Points on a hilly landscape, in no order, each with its height.
A ball rolls from a point to the lowest of its 2 nearest points, and stops where none of them is lower. Distance is the straight distance between rows; heights are no part of it.
q_191 h=285: [185  95 142 126 105 109 114 122 134 111 148 129 127 163  94 122 134 112
 163 116  64]
q_461 h=293: [134 144 158 190 136 159 140 107 107 115 215 103 156 139 120  90 112 115
 155 125 122]
q_532 h=632: [100 155  84  95 120 145 112 208 143 122  83 151 116 169 102 167 124 177
  94 118 106]
q_320 h=214: [172  94 107 131 117 111 142 124 140 134 114 173 102 149  81 118 127 129
 161 116 104]
q_791 h=719: [179 147 145 231 102 142 110 138  92 143 141 136 149 126 136  95 136 126
 173 151 126]
q_765 h=280: [124 186 113  83 136 154 125 159 121 128 177 105 152 124 136 163  86  84
 132  91 149]
q_490 h=332: [124  98  65  87 106  55  80 177 145 106  97 149  84 160 131 194 166 112
 128 112 150]
q_128 h=507: [ 89 146 122  76 103 138 121 110 140 108  83 114 163 108 166 183 141 126
 101 136 148]
q_36 h=451: [112 141  93  61  87  91 122 173  96 132 125 130  70 150  92 163 115 125
 153 120 130]
q_79 h=508: [121 145 152  95 188 116  98 144 166  79 111  61 180 101 173 177  83  97
 101 129 154]
q_326 h=421: [157 135 166 187 114 131 130  98 142 130 140 149 185 124 145  81 142 124
 118 153 142]
q_809 h=316: [110  91 110 129 112 146 161 112 164 125 104 167 134 124 116 113 166 148
 108 149 144]
q_565 h=513: [153 115 143  87 143  76  74 136 165 112 105 155 137 133 150 117 145 126
 139 138 125]
q_308 h=216: [152 124 194 129 184 141  96 139 125 107 166  77 145 136 170 116 117 104
 110 114  65]
q_157 h=487: [ 72 144 127  87 134 100 144  69 142 118  75  95 166  96 190 145 136 123
  79 121 163]
q_293 h=319: [200  46  95 177 156 117 121 122 129 127 124 147  92 111 139  98 177 109
 152 112 116]
q_513 h=481: [120 136 148 129 169 183 154 131 165  95 165  99 173  97 165 142  73  91
 103 131 120]
q_584 h=530: [108 120  98  78 134  98  87 158 163 120  81 162 157 156 111 171 144 141
 146 108 141]
q_821 h=442: [141 102 167 176 124 122 132  48 129 101 148  92 166 124 181  87 160 121
 121 110 120]
q_355 h=237: [150  47 153 152 134 117 132 100 142 124 119 139 130 124 171  85 143 120
 103 153 134]
q_464 h=95: [127  78 172 206 161 153 100  94 119 121 128  83 137 127 191 101 164 157
 137 156 123]
q_675 h=504: [142 111 138 163 183 174  57 122 102 104 148  91 126 152 153 141 162 156
 162 130  58]
q_273 h=627: [ 91 122 118  84 123 153 131 163 128 137 109 158  89 119 132 119 138 136
  91 154 133]
q_702 h=471: [ 52 161 118  89 119  89 150  97 168 127 117 116 146 115 154 139 166 126
  69 100 158]
q_852 h=476: [125 141 164 121 120 127 152  97 155 116 111 135 187 118 136 134 125 117
  80 123 121]
q_4 h=241: [123 112 154 227 132 149 129 109  87 120 203  82 126 150 126  90 173 132
 166 137 122]
q_422 h=456: [111 160 139 238 118 143 164 122 117 160 136 152 169 110 148 115 109  98
 126 143 157]
q_925 h=379: [150 141 136 117 132 136 123 120 109 134 181 123 136 140  82  95 104 138
 181 134 116]
q_127 h=206: [146 148 134 110 110 130 178 141 102 167 118 139  85 144  66 158  63 164
 119 139 101]
q_408 h=465: [106 185 133 198 138 179 189 115 136 144 142 146 159  84 124 149  96  94
 102 137 127]
q_966 h=681: [147 157 145 174 113 143 142 154 115 169 118 187 100 131 106 106 118 130
 109 159 126]
q_550 h=562: [ 72 189 113 111 133 140 164 132 119 164 122 131 106 131  31 137 117 175
 124 102 139]
q_122 h=454: [ 95 121 105  73 117  80 119 116 171 134 106 128 138 131 137 134 167 127
  83 113 175]
q_856 h=326: [142 165 129  75 128 133 106 157 117 122 191 123 131 154 109 129 102 105
 173  96 132]
q_392 h=286: [116  97 121 173  77 117 161 109 145 126 101 167 122  95 100 108 169 137
 126 190 130]
q_738 h=491: [136 120 124 130  88 105 183  88 110 148 114 135 129 130  52 152 104 154
 168 134 117]
q_654 h=240: [ 95 210  95  85 123 154 172 130 143 140 152 131 162 117 115 156 123 128
  85  85 153]
q_440 h=239: [125 133 159 131 200 147 103 131 148 137 112 143 155 120 173 113 108 128
  93 132 142]
q_353 h=146: [109 156 131 126  89  99 157 142 132 159 119 154  85 120  68 105 158 144
 103 128 122]
q_181 h=589: [ 85 127 104  88 113 157 172 120 132  99 156 120 181 138 161 155 106 105
  87 118 146]
q_258 h=197: [132 142 165 158 206 151  95 112 131 118 143  80 150  83 183  97 103 110
 104 130 129]
q_489 h=298: [182  60 107 117  94 102 159 115 160 113 128 150 127 100 118 105 167 111
 119 127 117]
q_151 h=327: [180  97 106 117  70 132 146  90 145 116 109 142 147 120 148 121 162 134
 133 116 121]
q_568 h=284: [198  33 114 158 150 117 113 122 146 106 120 118  97 109 163  69 172 118
 113 150 117]
q_613 h=552: [109 111 152  76 149  77  75 135 142 118  80 118 118 108 159 129 132 110
 121 162 128]
q_722 h=505: [ 99 179  92  71 108 103 143 186  91 154 115  99  58 164  68 173  96 171
 115  93 128]
q_825 h=334: [138 135 146 119 112 157 158 123 107 100 206 107 162 149  95  90  86 128
 138 151 111]
q_3 h=435: [170  90 136 153 140 136  75 126  99 115 148 116  79 120 178  93 155 127
 153 141  89]
q_418 h=182: [129  60 162 207 111 140 135 107 109 143 134 124 121 125 175  88 156 111
 133 144 128]
q_130 h=366: [ 96  95 124  61 142 137  96 142 129 102 134 100 137 130 194 121 128 124
 126 137 172]
q_707 h=257: [102 193  96  97 128 167 196 153 131 132 179 114 138 121 109 163  62 110
 116 105 152]
q_638 h=242: [122  85 132 204  73 141 142 103 101 130 121 141 115  97 134 100 146 111
 157 178 145]
q_706 h=466: [118  89 126 103 133 138  83 128 113 101 136 108 137 163 118 152 130 124
 215 109  76]
q_150 h=598: [ 71 149  97 125 116 172 202  88 125 101 171 148 175 118 155 118 112 138
  91 137 151]
q_820 h=282: [137  77  38  69 102  83 135 177 148 119 117 145  83 143 126 180 146 117
 128 100 163]
q_337 h=207: [101 139 119 132  97  93 155 126 127 148 110 134  78 109  14 118 148 177
 145 146 118]
q_172 h=283: [145 126 167  96 181 103  75 140 135  91 140  53 150 145 179 116 117 119
 100 128 109]
q_663 h=304: [111  77 135 100 131 165 113 112 101 119 115 129 109 105 198  94 135 123
 117 163 151]
q_593 h=230: [137 110 148 119 183 164  98 149 128 133 118 160 121 152 160 121  98 122
 135 127 105]
q_570 h=469: [164 128 144 128 141 115  75 102 137 127 141 123 145 119 145  97 156 135
 150 116 131]
q_115 h=555: [145 124 143  77 130 119 103 179 136  90 130 119 173 163 180 174  95 109
 111 119 129]
q_517 h=607: [ 93 129 134  87 133 128 117 190 155 120  75 153 113 144 133 140 130 157
  69 147 118]
q_602 h=556: [155 144 176 164 151 150  84 119 116 103 154 104 141 122 124 133 141 129
 182 119  65]
q_196 h=577: [154  91 130 184 115 136 132 109  75 141 161 107  89 137  87  97 117 147
 208 136 121]
q_407 h=461: [128 118 154 135 126 126 153  67 133  98 145 103 194 122 171 126 121 105
 103 109 111]
q_905 h=370: [146 108 151 129 144 167  89 107  97 135 139  92 104 106 205  81 143 119
 135 134 120]
q_766 h=411: [110  78 135  93 154 176  94 129 112  84 150  82 144 143 189 138 117 128
 139 129 136]
q_380 h=184: [141 182 117 160  74 142 168  70 114 163 145 153 122 101 138 118 139 112
 116 107 137]
q_858 h=460: [143 171 104  96 132 118  98 148 148 153  67 172 118 113 129 131 170 151
 110 117 126]
q_631 h=472: [105 158 139 156 152 198 162 122 151 118 136 120 142  65 156 150  83  94
  96 150 118]
q_48 h=441: [135 171 169 213 142 109 141  83 137 143 132 133 178 105 177 103 130 102
  98 141 157]
q_813 h=645: [ 78 151 114  91 128 163 144 136 121 131 146 147 115 112 170  96 111 128
  86 149 161]
q_30 h=225: [123  58  72  69 123 103 114 150 133 118 141 137  83 155 119 148 134 108
 169 112 142]
q_456 h=558: [ 98 116 111  67 163 115  72 145 141 109 101 131 159 154 152 182 119 112
 155 114 161]
q_406 h=582: [ 74 144  82 103 102 114 178 134 119 156 103  92  83 152  43 138 143 195
 110  71 142]
q_863 h=212: [131 188 107 115 101 139 147  92 135 148 125 144 149 115 135 133 151 133
 106 106 157]
q_28 h=104: [159 116  99 142  79 108 190 120 127 174 136 157  69 131  80  96 143 140
 113 123 139]
q_807 h=150: [175  98 100 132 110 110 185 131 110 186 118 158  67 144  64 121  77 160
 119 117 126]
q_312 h=147: [140 168  97 127  71 124 195 101  92 175 147 132  96 122 108 101 119 150
 119 131 138]
q_657 h=493: [110 168 118  84 120 127 108 150 132 143 100 160 123 124  92 150 134 144
 148 113 122]
q_696 h=551: [168  82 105 179 129 115 144 114  82 167 148 135  67 119  77  95  89 147
 201 147 158]
q_438 h=529: [135 105  92 189 108 111 183 109  89 177 112 133  75 110  53 113 108 175
 168 147 181]
q_645 h=342: [160 121 135  87 157  80  84 119 152 101 114  71 177 141 177  83 119 141
 107 140 161]
q_984 h=656: [117 154 146 140 134 145 151 109 121 153 148 147 120 114 165  87 114 106
  90 141 151]
q_139 h=348: [190  93 156 187 114 127 118  99 121 131 154 119 145 160 130 117 151 124
 154  99  66]
q_495 h=393: [166 106 118 161 111 123 115 107 129 163 109 172 102  89 115  97 168 122
 153 139 151]
q_370 h=576: [103 146 122  98 120 117 148 168 145  86 136 105 181 147 177 204 101 102
  74 130 164]
q_524 h=153: [142 146 173 177 198 178 102 134 122 107 183  72 129 107 175 102 125 101
 115 127  96]
q_917 h=357: [177  85 111 205 145 116  91 139 119 154 105 162  90 104 134  91 149 113
 172 140 137]
q_244 h=468: [124 161 130 120  91 145 178 107 130 133 142 136 176 133  74 144 104 141
 141 128 121]
q_409 h=397: [ 79 199 116 107 130 103 114 185 160 119  94 105 131 137 140 163 150 142
  46  89 156]
q_41 h=523: [115 208 127 100 146 148 125 144 136 139 145 143 133 104  71 136 101 134
 142 132 134]
q_72 h=322: [ 96 125 172 156 129 129 138 118  99 148 136 154  87 114  90 108 125  99
 185 146 118]
q_731 h=381: [160 131 160 141 152  88  92  93 162 109 110 107 174 115 173  79 123 129
  97 164 149]
q_264 h=392: [ 87 136  80  79  86  76 102 190 139 113  97 137  72 155  89 200 156 122
 145 116 131]
q_523 h=427: [165 144 118 123 143 137  87 110 132 151  87 164 112  93 160 110 159 142
 141 123 150]
q_698 h=139: [139  86 104  91 144 136 114 145 120 138 120 174  96 168 116 134 108 118
 156 113 116]
q_71 h=447: [161 157 130 161  80 145 160  90 129 118 156 148 187 135 110 111 130 138
 137 148 129]
q_135 h=544: [102 175 136 143 147 154 157 115 105 174 139 155 121 124  65 112 104 145
 144 127 158]
q_466 h=455: [126  92 134 114 177 169  75 118 124  98 134  78 162 142 172 134 137 153
 154 120  88]
q_138 h=495: [202  67 106 144 156 160  70 135 121 120 123 122 100 157 173 101 146 151
 155 129  74]
q_140 h=367: [136 104 119  80  75 134 153 123 138 130 111 141 147 137 127 172 129 114
 128 115 112]
q_263 h=426: [100 167 112  69 145  78  96 163 156 135  94 123 121 148 156 172 150 130
  73 103 177]
q_349 h=599: [147 112 143 160 140 141  92 103  90 117 157  95 109 149  89 126 136 143
 222 115  73]
q_756 h=361: [ 90 219 120 105 106 122 146 183 136 123 134 114 103 125 102 157 138 116
  69  94 116]
q_76 h=390: [170 108 154 198 123 120 125  92 140 137 149 153 168 138 101 103 165 124
 170 108 125]
q_907 h=492: [ 87 134 159  99 157 117 136 111 168  88 113  96 195 108 151 155  98  99
  88 142 138]
q_771 h=587: [ 85 136 114  90 137  91  83 179 130  96 130 128 132 164 137 219 117 103
 146 130 159]
q_368 h=699: [162 148 162 207 138 143 123 148  99 159 126 167 136 138 111 123  97 126
 156 149 116]
q_848 h=313: [109 181 136  81 109 121 139 201 118 120 135 131 100 133  98 173  87 118
 102 139 100]
q_239 h=510: [169  94  86 154  96 107 188  90 112 151 127 134 127 129  32 123 126 165
 176 126 163]
q_137 h=583: [ 76 145 159  93 162  91 104 166 161 119  64 128 136 115 155 153 121 124
  79 148 128]
q_554 h=667: [ 97 187 132 165 113 155 177 138 120 153 131 165 114 114 127 103 123 140
  66 165 125]
q_790 h=264: [110 132 159 146 122  89 157 130 110 154 120 161  71 116  34 122 103 148
 171 159 107]
q_983 h=364: [107 142 171 163 127 152 128  96  89 137 138 125 120  90 128 124 128  86
 160 137 110]
q_200 h=527: [139 140 144  88 166  77  77 165 137  85  95  78 171 139 185 179  80  98
  98 146 146]
q_646 h=265: [164  71  92  97 126  87 137 154 182 132 109 165  96 125  92 127 163 121
 117 115 116]
q_189 h=628: [118 123  72  93 114 119 131 189 143 145  68 162  81 169  84 161 132 161
 124  99 107]
q_686 h=396: [112 145 164 115 144 141 126 105 122 131 159 134 138 110 123 131 116  82
 147 103 116]
q_354 h=259: [103 153 133 100 118 131 154 156 102 137 107 146 103 147  80 180  69 133
 128 140  75]
q_505 h=606: [111 116  55 106  97 112 147 168 131 142  77 121  63 157  46 146 153 182
 119  89 115]
q_526 h=413: [113  74 118  85 105 142 104 125 125 102 109 125 143 137 138 162 134 116
 174 117 104]
q_876 h=178: [109  90 152 226 167 177 101 122 103 130 171  92 129 135 155  99 165 148
 165 136 138]
q_292 h=416: [165 134 170 188 153  97 105  62 128 110 133  71 171 125 182  79 153 144
  95 139 129]

Two balls start at each pair of points below. Name the first point that both come to, or write none.
q_79 / q_263 => none
q_613 / q_657 => q_523
q_505 / q_584 => q_657

Call two points neighbours if one is among the 2 nearest of the other. Go from one point of each pair to the other, from neighbour to neighbour, staying as low as possible. Name the highest point that can't be avoided.
q_663 / q_698 => q_349
q_418 / q_28 => q_925
q_524 / q_698 => q_440
